A landscape with many peaks, sampled at points; each row gives a point and its height.
A climber steps from a point to whichever of its 5 nearest points has the largest rise for the distance, and stops where none of them is higher. Distance is the straight distance between rows; heights are no part of it.
Lupot (h 386): [ 79 128 149 126  93 129 153 161 188  68 110 143 103 167 150  83 149 135
 127 137 164 145 114 112 138 146 172 153 113 107 163 132 169 160 160  79
 110  99 140 113 149 148 118]
voli (h 585): [ 95 135 169  94 111 142 101  92 162 125 109 133  78 153 165  91  92 111
 176 105 146  97 104 133 126 110 181 120 148  80 139 124 136 168 150 121
 124 102 104  95 140 134 103]
lusa (h 511): [101 153 117 103  94 174 127 166 129  93 107 105  92 140 164  64 135 136
 132  93 103 171  56 108 102 111 160 176 131 153 197 106 147 155  94 123
  75  75 143  71 150 159  95]
Sutiv (h 451): [134 103 102  89 140 108 117 101 104 151 158  83  85 154 123 130  97 151
 153  98 133  83 162 141 155 138  69 159 139 125 115 146 111 122 163 124
 187 161 123 149 148 130  92]
vaf (h 473): [131 111 122 118 149 116 111  93 155 122 149 134 110 134 121 123 104 121
 157 119 149 105 122 156 131 119 112 104 136 113 101 158 127 125 138 139
 160 125 116 124 143 137 109]
nur (h 692): [132 113 147 113 112 117 101  83 194 116  73 143  77 170 143  92  81 147
 176 131 142  73 135  95 170 105 179  78 123  97 115 109 157 134 177 153
 217 146  86 133 136 119 149]
poku (h 677): [179 146 117 165 172  94  85  90  97 166 151 149 170 116  85 210 115 139
  81 142 101 111 147 138 110 119 121  91 112 119 104  88  86  94 119 161
 127 135 102 153  94  70 190]
Zugi (h 283): [125 150 133 159 144 144 162 160 101 149 112 121 195 124 132 162 151  96
 127 141  88 177 134 139 107 111 158 131 115 156 143 124 114 109 123 153
  75 119 139 139  96 139 129]
Davir (h 484): [133  91  94 103 110 145 138 137 100 148 165  83  91 140 160 129 113 154
 132 130 160 102 156 176 134 172  40 173 138 112 137 169 138 139 165 114
 164 149 137 118 139 139  77]
todod (h 540): [115 129 104 119 120 172 171 184  91 123 125 139 129 115 151 115 174  94
 121 133 127 152 142 137 130 186 115 153 140 144 168 149 143 127  92 108
  88 128 139  99 111 163 131]
Kodop (h 587): [158 141  80 162 142 101 132 116  90 134 171 122 106 111  88 137 148 117
 115 159 112  88 150  62 179 103  85 131 145 171 109  80 109  72 140 128
 178 138 106 145 126 133 134]
vig (h 481): [117 128 135  93  85 187 106 119 159 111  94  85 123 119 171  92 101  98
 148  91  78 149  51 137  84  84 169 125 120 133 146 121 109 176 114 150
 111  82 136  64 143 147  99]
fikom (h 543): [169 119 128 124 128 128 134 144  81 157 142 114 208 111 117 198 135 119
 137  92 121 188 125 196  64 139 100 138 120 116 118 165 105 150  92 146
 105 143 170 167 107 138 123]
fos (h 572): [111 130 112 147 133  86 116 115 125 127 149 153 101 142  83 125 125 141
 125 151 157  88 157  82 173 128 125 123 138 132 123 100 155  86 147 108
 138 147  93 146 117 129 128]
gemir (h 249): [106 117 165 105 129 154 179 188 132 113  78 126 212 131 116 150 121 125
 140 104 160 183 133 154  93 130 185 177 116 108 152 136 179 131 108 118
  42 109 189 138 101 145 130]
tal (h 312): [ 89 113 168 103 113 148 169 154 189  73  92 147 124 164 155  90 157 128
 116  98 164 147  76 126  94 168 179 148 108 105 167 120 170 185  94  59
  78  95 163 106 162 152 131]
Sona (h 510): [155 120  94 102 132  96 100 112 120 137 169 139 119 153 128 141 123 134
 152 115 139  94 158 157 133 152  78 135 159 107 112 165 130 119 144 132
 147 138 121 135 142 129  99]
Lok (h 270): [100 131 167 144 109 111 133 138 151  94 133 153 150 144 125 141 139 139
 107 149 187 128 140 113 137 176 174 142 110  89 125 144 182 118 137  72
  96 120 137 166 135 121 134]
toza (h 618): [132 151 123 170 140 104 130  96 123 130 164 149 122 136  82 157 116 144
  98 159 123  83 143  62 174 122 110  93 129 152 114  61 103  76 119 142
 160 141  79 165 104 101 164]
vol (h 671): [139 138 123 165 127  68 111  87 137 123 154 160 102 132 105 148  96 158
 122 156 155  65 152  90 182 118 121  81 129 131 107  70 144  73 135 134
 188 145  98 149  95 113 154]
Tukid (h 580): [159 136  91 113 131 126 133 115  95 151 179 115 111 123 146 126 127 136
 127 122 135 123 130 177 140 160  55 143 140 137 135 163  94 114 137 124
 150 145 128 130 161 141 102]
dedu (h 504): [158 127 124 126 145  92 127 129  86 176 162 151 178 128 107 203 143 140
 123  97 106 137 115 156  82 117 103 124  94 117  95 160  92 121 123 161
 132 145 158 167 127  97 135]
dif (h 459): [180 132 138 119 121  77 133 130  98 168 160 166 189 124 125 195 142 137
 118 110 135 147 133 172 109 179  95 138 115  94 102 175 113 115 126 127
 116 161 162 162 125  90 141]
givo (h 483): [128 113 125 109 120  70 105  97 134 127 164 143 100 155 119 146 107 135
 143 119 171  75 133 132 167 122 106 105 141 104  94 151 154  92 161 123
 160 118  88 142 124 110 111]
berev (h 744): [148 140  89 134 125 174 171 177  82 153 132 112 139  97 131 114 162 112
 121 137 108 156 128 176 127 153 104 145 121 140 158 168 131 128 106 138
 110 120 142 100 117 162 108]
Las (h 217): [122  92 144 101 101 138 183 147 111 122 115 131 163 131 164 180 146 123
 155  94 174 160 151 179  67 193 156 180 129  69 137 156 162 174  93 110
  72 109 202 108 117 139 123]
beled (h 576): [ 97 144 113 137 122 120 117 105 157 106  99 131  71 114 104  75 129 145
 141 153  94  98  87  36 173  60 152  73 141 142 126  82 109 126 131 133
 141 135 103 132 121 126 158]
Fas (h 415): [111  99  94 149 138 146 176 195  86 150 119 136 124  74 134  97 169 109
  81 176 146 128 169 117 168 173  84 148 140 146 171 132 135  86  99  90
 110 148 127  91 115 155 138]
dol (h 658): [ 84 107 142 127 113 105 125  87 177 108  77 134  59 159 134  72  80 167
 172 145 112  64 129  76 192  76 163  89 129 129 112 102 148 126 174 144
 192 121  93 146 152 146 129]
tid (h 318): [142 124 113 175 134 118 164 163 100 140 160 163 157  98 139 138 134 111
  83 167 147 131 197 113 166 175  98 135 124 133 141 145 140  84  94 118
 113 150 123 126  83 108 131]
tepug (h 474): [153 134 108  91 142 127  77  99 127 153 137 114 126 130 120 159 106 128
 151  97  96 130 103 192  87  89 114  83 142 127  94 150  81 143 139 181
 156 130 128 134 135 119 127]
dekev (h 387): [121 149  86 169 145 136 141 167 100 135 142 138 128 106 126 141 161  90
 113 156 121 126 139 105 147 122 105 123 116 154 122 143 125 109 127 138
  95 134 117 115 119 137 101]
kiz (h 622): [143 112  89  95 133 143 139 100  69 185 181  93 107 105 148 110  99 176
 119 120 126 130 142 171 135 189  38 186 139 158 106 162 119 131 170 120
 173 207 141 136 156 104 103]
sode (h 490): [ 81 116 123 104 136 139 121 117 119  80  99  79  70 132 132  78  93 130
 157 136 106  70 114  75 146  54 136 152 157 144 102  82 125 128 194 117
 189 127  93  97 155 148 105]
bupo (h 288): [120 157 178 152 136 148 169 156 135 100 108 119 155 145 139 127 142 132
 127 113 147 164 126 120  93 145 178 149  97 115 150 150 147 153 125  91
  60  97 142 158 114 140 149]
Fibu (h 762): [164 140  90  96 116 144 135 154  71 182 139 121 141  88 151 127 144 160
 103 105 135 167 116 200  87 205  64 165 119 122 132 183  99 137 110 123
 131 186 162 147 139 125 106]
buf (h 460): [151 162 100 142 129 145 146 197  77 186 133 126 184  90 131 168 164  90
 102 130  64 192 155 164 113 140 107 151 131 173 164 158 123  92 106 162
 101 140 141 133 106 157 112]
Zapo (h 541): [119 135  97 115 123 169 163 158 115 141 104 130 166  99 151 151 146  91
 162  96 102 175 104 167  74 138 143 169 123 123 153 131 133 160 105 155
  92  98 149  97 111 157 105]
Dum (h 393): [160  97 142 142  98  73 127 113 107 125 160 167 186 154 125 163 129 145
  80 136 181 114 195 140 149 209 103 116 138  90 116 142 161  93 122 105
 130 160 150 165 142  97 103]
Vatag (h 699): [110 154  88 121 107 197 154 193  90 147 112 105 134  95 134 100 181 100
 145 123  85 174 115 149 113 122 137 159 130 192 185 125 129 125  82 136
  99  96 126  68 119 152 103]
sen (h 383): [152 120 144 164 130 109 132 124 105 136 157 152 223 133 120 167 120 108
  67 146 154 141 191 139 148 207 103 126 117  97 116 131 132 103 101 121
 125 155 139 182 110  89 143]
ner (h 406): [122 116 102 104 143 136 192 161  43 177 107  64 124  41 135 109 169 164
  81 163 139 146 193 147 141 199  37 157 139 182 154 151 127 104 122  95
 162 143 148  82 120 143 114]
kabam (h 500): [153 131  86 132 133 128 173 140  70 179 153 106 130  82 117 130 153 149
  94 141 137 132 182 134 160 188  25 155 146 153 128 149 123 121 130 104
 158 176 143 139 131 144 100]
mav (h 498): [151 125  92 140 133 114 160 138  86 161 170 119 118  97 114 127 150 122
 110 144 124 114 174 119 167 131  59 126 145 155 127 141 111  97 139 148
 157 160 111 110 132 153 133]
mip (h 478): [103 101 132 129  97 163 124 126 167  89 106 118  92 158 186 105 111 103
 151  99 156 145 115 157 104 165 160 172 138 102 149 124 159 195 134 119
  99  86 154  71 149 142  87]
bavak (h 320): [ 98 125 190 122 116 102 140 154 185  75 105 150  94 183 123  84 169 150
  89 142 164 121 110  83 141 144 199 144 116  99 144 133 185 155 147  75
 147  85 135 164 146 135 122]
givu (h 574): [ 87 122 112 121 110 184 147 156 150 103 105 115  74 131 152  52 140 108
 129 120 127 147  95 126 140 106 137 177 138 155 145 112 154 159 137  92
 104  95 143  57 137 157 100]
kir (h 542): [137 108  97 108 117 162 122 124 120 136 171  92  96 133 124 105 128 104
 141 120 146 126 133 173 116 130  99 170 139 141 137 176 102 161 150 145
 148 110 139  87 133 140  85]
ruz (h 332): [102 143 134 151 142 152 166 211  87 147 113 128 192 122 144 114 151  90
  75 152 112 191 172 140 117 184 143 149 113 160 191 153 154 108  95 123
  85 149 122 118  94 141 148]
selu (h 693): [105 142 157 122 107 140 116 126 190 124  57 138  93 119 142  60 141 148
 136 138  95 119  57  67 147  66 168  72 125 150 138  99  98 151 117 117
 123 102 131 112 158 123 123]
Sebip (h 664): [ 81  97 114 119 119 160 141 149 132  87 134  90  70 120 148  77  91 114
 150 127 161 112 129 119 139 110 116 178 147 149 134 114 143 158 157 115
 139  84 113  58 135 159  74]
Mef (h 509): [ 83 131 116 143 108 138 135 144 155  93 110 122  57 133 136  49 140 158
 152 137 134 120  91  76 152  77 159 144 126 143 142 124 122 156 142  80
 121 115 112 114 168 143 116]
zapav (h 364): [113 115 139 120 132 152 183 220  83 141  96 130 209 109 132 162 150  96
 138 113 114 199 153 154  73 132 169 166 101 135 175 114 157 141 104 128
  62  96 163 115  75 155 132]
Tilev (h 431): [151 125 100 164 132  78 132 101 105 147 184 140 119 121 107 150 127 117
 103 159 128 107 134 131 151 141  88 101 128 143 115 126 133  89 112 133
 147 160 117 135 124 115 125]
Ped (h 456): [148 136 107  77 150 158  87  87 166 139 115 122 105  92 133 112 116  83
 162 162  70  98  94 117 124  54 145  66 133 156 100 109  79 137 113 182
 142 135 127 105 144 147 137]
Pefig (h 326): [117 147 176 170 123 102  79 103 170  84  92 153 118 153 110 117 135 180
  84 152 150 123 131  53 144 123 177  69 107 104 111  98 132 125 129 128
 150 122 108 182 115  82 192]
Lamig (h 467): [103 122 127 123 100 130 147 130 171  84 122 137  85 153 152  98 109 123
 126 144 189 101 148 118 151 154 152 159 144  97 150 132 168 125 169 107
 145 112 115 116 134 150 110]
Lupu (h 411): [103 152 131 146 137 165 144 164 116 114 136 133 125 127 142 103 160 113
 125 132 114 159  95 122 131 111 144 136 128 155 144 130 137  98 109 130
  77  91 127 117 121 158 131]
doli (h 385): [158 135 145 169 145 107 124 171  79 150 101 143 217 124  76 212 107 127
  92 114 111 158 143 134 115 125 142 133 121 139 124 126 134 109 109 130
 104 149 129 171  85  86 147]
zad (h 667): [139 171  86 161 160 122 109 105 115 139 163 132 122 111  83 145 132 125
 119 173  96  90 129  86 154  73 121 109 144 173 106  69  75  74 127 173
 132 149 123 133 136 135 170]
lunu (h 463): [159 106 125 129 114  83 128 108 128 141 168 153 130 142 121 161 137 133
 105 156 175  90 173 114 177 161  81 144 134 110 129 136 166  89 147 118
 139 155 109 143 125 130 129]
bida (h 152): [133  70 123  97 121 118 147 148 102 156 147 123 163  89 171 149 159 148
  71 164 192 121 202 177 120 252 103 157 116 103 143 191 166 133  93  93
 123 176 188 140 140 144 116]
soze (h 472): [126 144 117 115 163 121 103  82 164 145 116 158 120 111 145 120 118 111
 158 114 103 106  96 132 126  82 132  77 126 100 120 120 113 131 130 155
 132 123 117 107 136 121 150]
Nida (h 550): [147 143  91 115 157  97  87  65 106 173 192 156 116 149 102 169 110 163
 123 101 105  99 105 145 134 118  84  81 124 165  95 135  98  99 137 163
 166 195 119 156 155  94 161]
kes (h 273): [128 122 142 182 126 103 135 152 125 107 140 143 152 147 133 139 124 115
  87 154 134 133 176  92 157 154 128 140 114 106 126 135 138 115 128 114
 108 155 131 162  97 106 140]
tusa (h 268): [104 118 186 120 107  79 118 115 229  85  99 142  97 167 126  72 130 183
 144 129 151  94 108  53 173 106 209  87 112  84 147 110 158 161 155 113
 170 105  82 147 146 126 142]
Saku (h 555): [132 168 172 146 128 128  90  93 175 136  58 150 122 121 142  98 127 156
 155 125  93 129  85  87 143  60 189  65 123 123 115 117 111 142 138 166
 130 115  99 134 142 110 179]
pigi (h 615): [163 112 133 157 119  85 125 104 107 153 194 149 137 127  69 163 107 145
 120 164 155  79 154  95 170 170  90 123 125 132 106  72 133  48 133 129
 170 146 111 182 123  87 136]
Zomil (h 287): [113 170 178 153 147 129 129 142 142 129  66 137 161 120 116 142 131 131
 141 140 126 156 117 120 100  58 174 102 116 132 132 102 127 135 126 148
  90 117 136 140  97 101 139]
fedi (h 369): [103 167 127 195 145  98 100 122 127 121 133 129 145 141 104 175 142 127
  87 160 120 143 115 101 133 116 159 106 137 134 104  94 106 119 120 131
  84 121  89 169  87 105 171]
vob (h 438): [117 151 122 119 120 174  99 118 126 122  93  94 109  92 147  89 138 110
 140 115  65 143  65 105 132  60 162 123 142 159 153  99 101 130 105 129
  95 108 131  96 151 173 110]
fer (h 593): [143 150 109 145 133 126 108 128 104 130 161 128 111 103  88 141 146 108
 130 151  89 107 111  84 150  76 101  94 131 174 113  97  78  90 127 160
 121 134 125 116 134 132 136]
fofuv (h 501): [178 145 113  99 161 113  93  68 159 183 164 142 124 113  80 160 122 115
 117 115  70 133  99 147 107  66 115  68 118 148  90 101  72 115 125 175
 174 156 122 126 138 125 155]
lol (h 523): [148 125 153  89 157 181  68  71 176 115 104  91  75 122 173  67  62 101
 174 138  86  79 114 114 156  50 154  88 148 129 106 115 119 149 135 173
 188 140 114 108 162 145 118]
lik (h 466): [ 97 138  99 165 116 123 154 148  90 107 156 128 100 147 115 113 159 137
 111 160 127 126 144  55 168 107 115 141 146 142 120  98 123  84 159 112
 112 126 110 134 119 143 124]
Puvik (h 570): [101 100 131  92 147 159 105  73 172 106 103  93  68 141 149  56  56 109
 183 116 102  61 142  80 151  87 147 109 150 130 102 109 136 138 156 178
 204 132 108 110 137 111 101]
Mov (h 279): [120 112 187 115 110 111 118 113 159  87  93 155 150 161 132 150 104 134
 166  93 179 127 137 131  95 149 163 113 139  75 107 150 149 150 146 111
  99 120 138 147 128 132 144]
vede (h 464): [ 98 160 126 164 116 124 113 141 161 100 128 123  97 132 142  98 159 144
 131 145 110 124  91  70 150 100 171 120 140 142 130 109 128 125 127 106
 103 120 108 129 134 112 151]
Vemu (h 488): [129 112 136  77 111 178  89 110 164 119 134  93 104  98 150  84 100  90
 144 106 105 137  69 170  84  79 159 116 140 119 127 132  71 176 128 152
 136  93 129  94 152 141 100]
muza (h 534): [119 137 175 154 132 124 110 121 181 116  83 146 136 137 141  86 139 143
 137 120 109 135  66  70 128  90 182  95 112 123 146 106 118 149 133 122
 102  75 111 132 123 108 166]
Luvu (h 761): [122 113 120 121 117  84 114  87 159 100 108 156  87 153 106 115  93 167
 148 128 145  61 147 114 160 111 142  84 136 128 111  95 151  97 152 144
 188 140  79 121 140 134 129]
tovov (h 48): [ 98 120 153 144 127 126 181 190 116 103 113 151 167 112 163 117 156 124
  55 172 183 165 190 123 149 216 137 152 107 111 163 129 185 117  94  72
  90 158 152 154 110 125 144]
sut (h 477): [128 119 112 101 115 196 104 133 140 110 121  85 117 126 139 118 115  93
 137  87  91 153  94 178  67 130 154 167 128 128 156 141 130 183 112 165
 110  81 138  54 144 164  78]
Volam (h 513): [138 129 114  99 153  87  90  74 148 146 160 143 107 152 113 145 100 139
 142 119 129 110 136 147 140  98 110  72 142 118  99 143 121 101 126 152
 167 146 108 140 130 115 149]
zifi (h 158): [124 118 138 130 154 106 161 180  78 131 119 136 203 103 167 160 142 109
  53 166 154 157 205 163 124 230 131 141 103 105 149 161 134 118  74  84
 102 172 154 139 102 128 148]
totu (h 218): [109  89 114 114  89 128 160 145 152 103 130 166 139 140 178 151 143 138
 128 147 203 117 191 159 114 225 129 161 144  62 147 163 173 152 118 103
 121 137 182 115 125 144  94]
nima (h 558): [ 85 105 139 111 129 130 119 114 161 100 112 108  81 129 149  80  88 112
 163 125 134  75 143 117 157  79 143 131 143 115 135 128 154 144 168 123
 167 100 109 108 140 138  99]
babop (h 394): [116 154 187  97 127 155 144 156 126 104  77 104 151 112 146 102 148 124
 130  98  98 167  57  98  87  84 193 138  98 152 171 111 136 167 115 125
  68  69 143 120 133 138 125]
figiv (h 582): [186 121 140 145 132  63  97  76 128 159 195 177 146 167  84 177 110 151
 108 118 144  91 140 148 138 166  75  76 143 147  85  92 128  68 124 137
 196 158 123 190 133  68 138]
luze (h 679): [143 130  90  93 112 187 129 165  92 185 147 103 145 119 146 154 169 119
 136  89  63 189 103 214  63 140 103 167  95 138 125 173  97 171 114 161
 130 126 152 118 127 134  94]
tagek (h 395): [116 107 180 107 101 142 162 110 172  77  85 134  99 171 171 126 115 117
 152  94 181 158 102 155  78 166 195 154 120  54 132 125 166 197 121  59
  69  80 166  89 152 134 121]
nos (h 427): [120 114  90 147 126 166 158 133  94 117 133 104 111 111 142  94 148 116
 137 145 111 127 131 115 153 104 118 153 163 157 114 129 122 128 157 121
 119 115 106  86 152 162 101]
Peli (h 479): [109 108 132  89 161 118 110  70 121 116 137  70  86 149 115 114  32 107
 176 117 101  69 157 104 151  83  78 136 142 163 101 125 117 126 172 132
 205 116 110 119 140 152  82]
Dubav (h 469): [162 113  80 109 144 105 119  53 103 160 182  97  89 137  90 120  91 143
 153 103 101  91 136 134 152 118  62 149 121 168  84 133  90  79 160 125
 210 162 121 150 158 125 110]
mar (h 373): [157 147 126 174 154 105 144 161  88 150 147 146 183 133 114 183 150 110
 118 141 113 163 143 139 116 117 120 121 101 131 135 120 115  99 104 144
  95 129 103 144  88 120 148]
Sizab (h 545): [166 144 168 152 145  94  89 100 124 130 123 146 180 138  91 171 108 136
 122 114 144 119 137 152 106 128 152  80 124  74  84 125 138 129 142 147
 122 106 115 144 101  64 180]
tel (h 514): [145 139 136 167 146 100 102 123  92 122  98 132 201 127  63 200 115 138
  89 135 119 154 163 134 104 107 166 119 110 134 115  76 114  87 117 149
  84 133  93 187  67  69 183]
zazav (h 264): [152 119 140 152 137 125 163 169  69 150 121 126 211 120 129 166 140 124
  90 135 134 163 179 151 127 196 104 146 117 110 140 158 134 105  83 108
  97 157 132 139  92 125 134]
ruk (h 280): [106 117 192  84 141 119 168 179 154  83  60  87 181 149  96 111 154 137
 114  73 127 184  70 111  89 125 198 184  95 154 193 103 152 172  93  90
  49  89 178 135 129 140 149]
luvan (h 462): [118 110 136 124 123 135 138 124 126 122 128 136 171 123 116 192 136 118
 148  90 137 162 123 193  72 143 111 123 121  94 114 187 114 144 112 129
 113 128 165 135 120 131 116]
gava (h 328): [109 124 150 128 123 130 128 129 155 104 122 148 116 130 148 142 138 121
 137 109 150 134 109 128 107 152 147 142 127  99 130 139 159 166 127 105
  92 113 136 123 132 135 127]
Refav (h 405): [117 118 147 146 114 152 168 165 138  97 108 142 129 137 158 113 151 117
 133 129 139 150 125 118 100 151 150 157 109 130 174 134 149 161  87  99
  70 117 156 110 149 144 125]
zimen (h 515): [158 158  82  83 149 130  63  86 114 157 171 117 101 120 105 144 116 138
 137  99  80 148  76 194 101  91 108  99 117 179  77 160  57 132 162 187
 168 188 115 161 142 112 128]
zor (h 421): [156 123  90  82 167 111  93  83 127 137 154  89  73 110 105 121  94 109
 160 137  91  91 107 119 122  72  86 102 134 174  82 125  85 119 153 160
 185 155 107 121 142 149 121]
liper (h 569): [158 151  82 110 138 140  95 129  74 188 180 113 145 108 100 191 158 142
 121 107  84 162  92 161  92  99  95 125 118 180  98 159  77 132 135 159
 152 171 138 153 123 125 125]
Duneb (h 139): [120 119 156 142 162 137 169 197  99 161  58  81 225 133  92 165 125 114
 116 128 142 220 165 156 120 139 185 200 108 157 175 120 170 108 111 110
  50 157 144 195  76  92 172]
lebo (h 600): [145 107  98  96 106 158 113 133 121 147 155  84 106 122 152 131 135 136
 142  97 131 165 109 197  98 149 100 158 128 117 129 185 101 162 129 152
 140 101 149 112 125 138  91]
mumu (h 408): [164 134 128 179 124 107 141 111 102 146 184 157 160 131 115 159 132 122
  78 142 145 108 162 117 177 173 109 132 135 131 121 116 155  75 121 105
 129 174 104 153  99  77 134]
Gofup (h 659): [156 120  97 130 134 133 116 135  75 180 178 139 127 109 130 149 147 147
 123 105 119 166 121 210 106 158  62 140 120 124 121 199 113 142 126 135
 138 155 123 154 153 124  99]
Mepa (h 399): [ 77 130 181 122  88 137 142 152 187  80  89 119 114 144 142  91 138 132
 121 112 127 131  63  99 132 126 163 137 122 125 147 122 133 162 120  74
  89  95 134 116 143 143 143]
Funa (h 286): [115 127 199  91 122 131 154 173 173  98  51 103 189 149 111 103 153 179
 122  90 118 161  73 104 104 100 207 127  88 137 169  93 121 172  93 101
  77  68 163 126 122 141 162]
git (h 518): [186 139 107 117 169 109 153 100  70 156 182 130 102 118  86 150 117 148
 132 155  76  68 153 110 148  92  42 156 129 201  83  65  71  69 166 134
 199 181 112 160 171 140 165]
vof (h 403): [ 98 161 177 157 146 120 100 118 169 101  67 144 155 152 119 126 124 152
 113 140 130 126 118  88 116 109 181  89 111 113 132 106 117 132 148 122
  99 114 114 170  99 102 178]
niro (h 356): [146 130 219 122 132 142 105 143 198 104  13 105 169 155  73  92 148 166
 139 109  93 152 102  59 137  58 203  76 108 104 143  98  97 170 117 136
 133  89 137 177 121  71 189]
gega (h 493): [ 91 137 112 145 119 123 141 128 112  97 123  99  69 132 127  74 140 130
 151 161 113 106 121  72 175  63 145 138 159 159 114  93 121 108 183 105
 142 129 104 112 144 161 140]
lusop (h 592): [174 170  86 124 152 131  86 107 115 166 174 124 128  71  67 150 147 106
 116 196  57 109 117 134 137  72 107 106 128 187 108 102  71  66 109 176
 128 153 121 138 119 129 141]
zoteg (h 300): [108 124 159 129 104 140 157 150 170  77 108 159 127 172 161 149 133 124
 135 124 187 137 148 136 117 194 172 167 136  75 140 160 169 143 118  90
  85 118 153 120 148 137 128]
vilet (h 450): [166 150 132 163 134  78 124 106  94 154 175 167 175 134 103 168 130 129
  95 127 127 128 143 130 128 178  98 104 119 125 109 125 120 116 113 131
 145 135 133 184 106  90 149]
sufak (h 590): [114 127  84 166 151  92 127 111 124 112 144 128 111 119  89 127 119 141
 125 183 122  79 143  69 160  95 116 113 142 152  96  72 105  93 144 148
 142 133 116 135 124 118 145]
Vap (h 544): [124 159 131 145 137 124  85  83 169 157  93 155 140 115 124 130 109 140
 165 133  88 122  95 127 107  60 146  44 136 116  86  98 119 143 120 192
 135 131 114 134 126 114 174]
bufo (h 422): [118  98  87 104 132 171 154 137  86 154 142  91 100 101 159 103 161 145
 128 121 164 148 174 175 125 199  57 178 126 127 153 169 120 156 115 112
 161 135 157  82 143 148 108]
gid (h 516): [126 109  95 119 110 157 120 141 123 134 155  91  90 128 158  93 130  99
 144 119 162 122 141 170 126 171  90 151 142 111 138 148 159 165 125 118
 137 121 145  94 141 156  87]
nedem (h 468): [136 136 142 106 131 162  97  85 175 136  89 139 130 106 162 118 100  97
 183 120  86 118  92 131 104  37 146  64 146  98 117 108 103 144 136 174
 159 135 110 122 141 115 132]
ber (h 636): [124 134 164 143 128 101  89  89 174 117  93 177 120 140 135 115 103 147
 171 122 143  96 124 109 117 110 148  48 142  85 105 101 159 144 151 155
 157 146 105 135 137  99 175]
givus (h 461): [131 134 103 126 139 147 103  95 128 134 152 111  76 117 130 101 112 107
 160 123 139 100 134 134 142  95  82 143 142 151 122 128 116 128 145 143
 160 126 116  98 148 154 104]
koge (h 533): [124 129 144  90  87 166 122 122 165 105  89 116 106 133 185 112  83 111
 164  74 137 146  75 144  62 112 150 143 136  99 153 124 127 189 109 122
 101  80 128  67 133 121  81]
Beka (h 372): [ 74 123 132 156 120 116 145 168 135 108 140 153 108 157 120 105 155 136
 112 152 154 119 147  56 181 135 159 147 113 119 130 141 148 114 138  71
 109 127 123 155 115 125 130]
Dig (h 638): [115 145 159 134 119 140 113  74 190 120  64 140  95 147 178  79 104 145
 164 119 133 112  91 107 151  82 157  76 138 114 129 131 141 151 147 153
 161 117  97 118 148 125 143]
duter (h 284): [132 107 124 148  97 112 145 146 125 133 147 154 131 109 130 144 141 116
 117 151 182 133 164 152 138 196 105 148 137  98 136 161 156 135 118  83
 121 135 146 115 128 143 115]
Puz (h 407): [116 133 150 135 118 161 140 159 137 112  78 136 137 111 137 140 139 107
 134 107 110 164  85 129  88  87 171 125 108 130 159 116 123 151 107 136
  71  75 146 102 115 140 129]
Mufa (h 465): [102  81 108 111  94 182 142 133 142 110 129 117  68 138 161 111 121 117
 137 127 154 129 161 157 125 193 115 209 140  95 164 145 161 166 123 110
 117  96 151  73 149 157  76]
muv (h 583): [174 140 147 121 144  70  98  91 107 147 156 174 194 147  78 215 110 166
  93  94 125 134 127 150  73 135 108  68 131 101  80 125  96 117 133 156
 176 140 137 184 117  58 198]
fatek (h 458): [159 119 156 141 140  47  92  93 161 109 147 171 150 152 107 172 119 150
 117 127 164 106 154 137 125 163 110  75 133  60  92 127 167 108 138 118
 138 134  96 153 123 101 136]
kos (h 480): [155 144 109 143 146 103 107 125 103 152 161 161 148 125 107 163 152 109
 120 131 107 142 109 149 118 107 116  99 125 141  91 151 107  92 108 140
 115 138 102 126 115 136 138]
Toluk (h 571): [107  81 116  98 127 171 145 140 147  97 156  58  59 136 150  76  91 102
 159 118 153 115 132 143 135 137  99 206 150 149 140 138 141 187 128 156
 147  82 163  60 139 129  60]
Letul (h 374): [113 137 116 159 110 139 130 141 126 126 166 138 113 122 137 129 133 115
 132 140 148 128 138 121 143 129 123 140 149 118 127 140 138 107 126 117
 112 129 110 117 118 150 105]

For each start below, name the point where the climber stops.
Lok -> Luvu
ruk -> Sebip
bavak -> Sebip
tepug -> Fibu
kes -> Luvu
koge -> Luvu
Dum -> Luvu

Call two points neighbours if one is among the 5 nearest of the other. Go from one point of each pair to the other, from neighbour to neighbour, staying as high as possible. Name the lowest point that can't be avoided.
Luvu, zad -> toza
Sebip, poku -> nima
Luvu, Fibu -> kir
poku, zad -> figiv
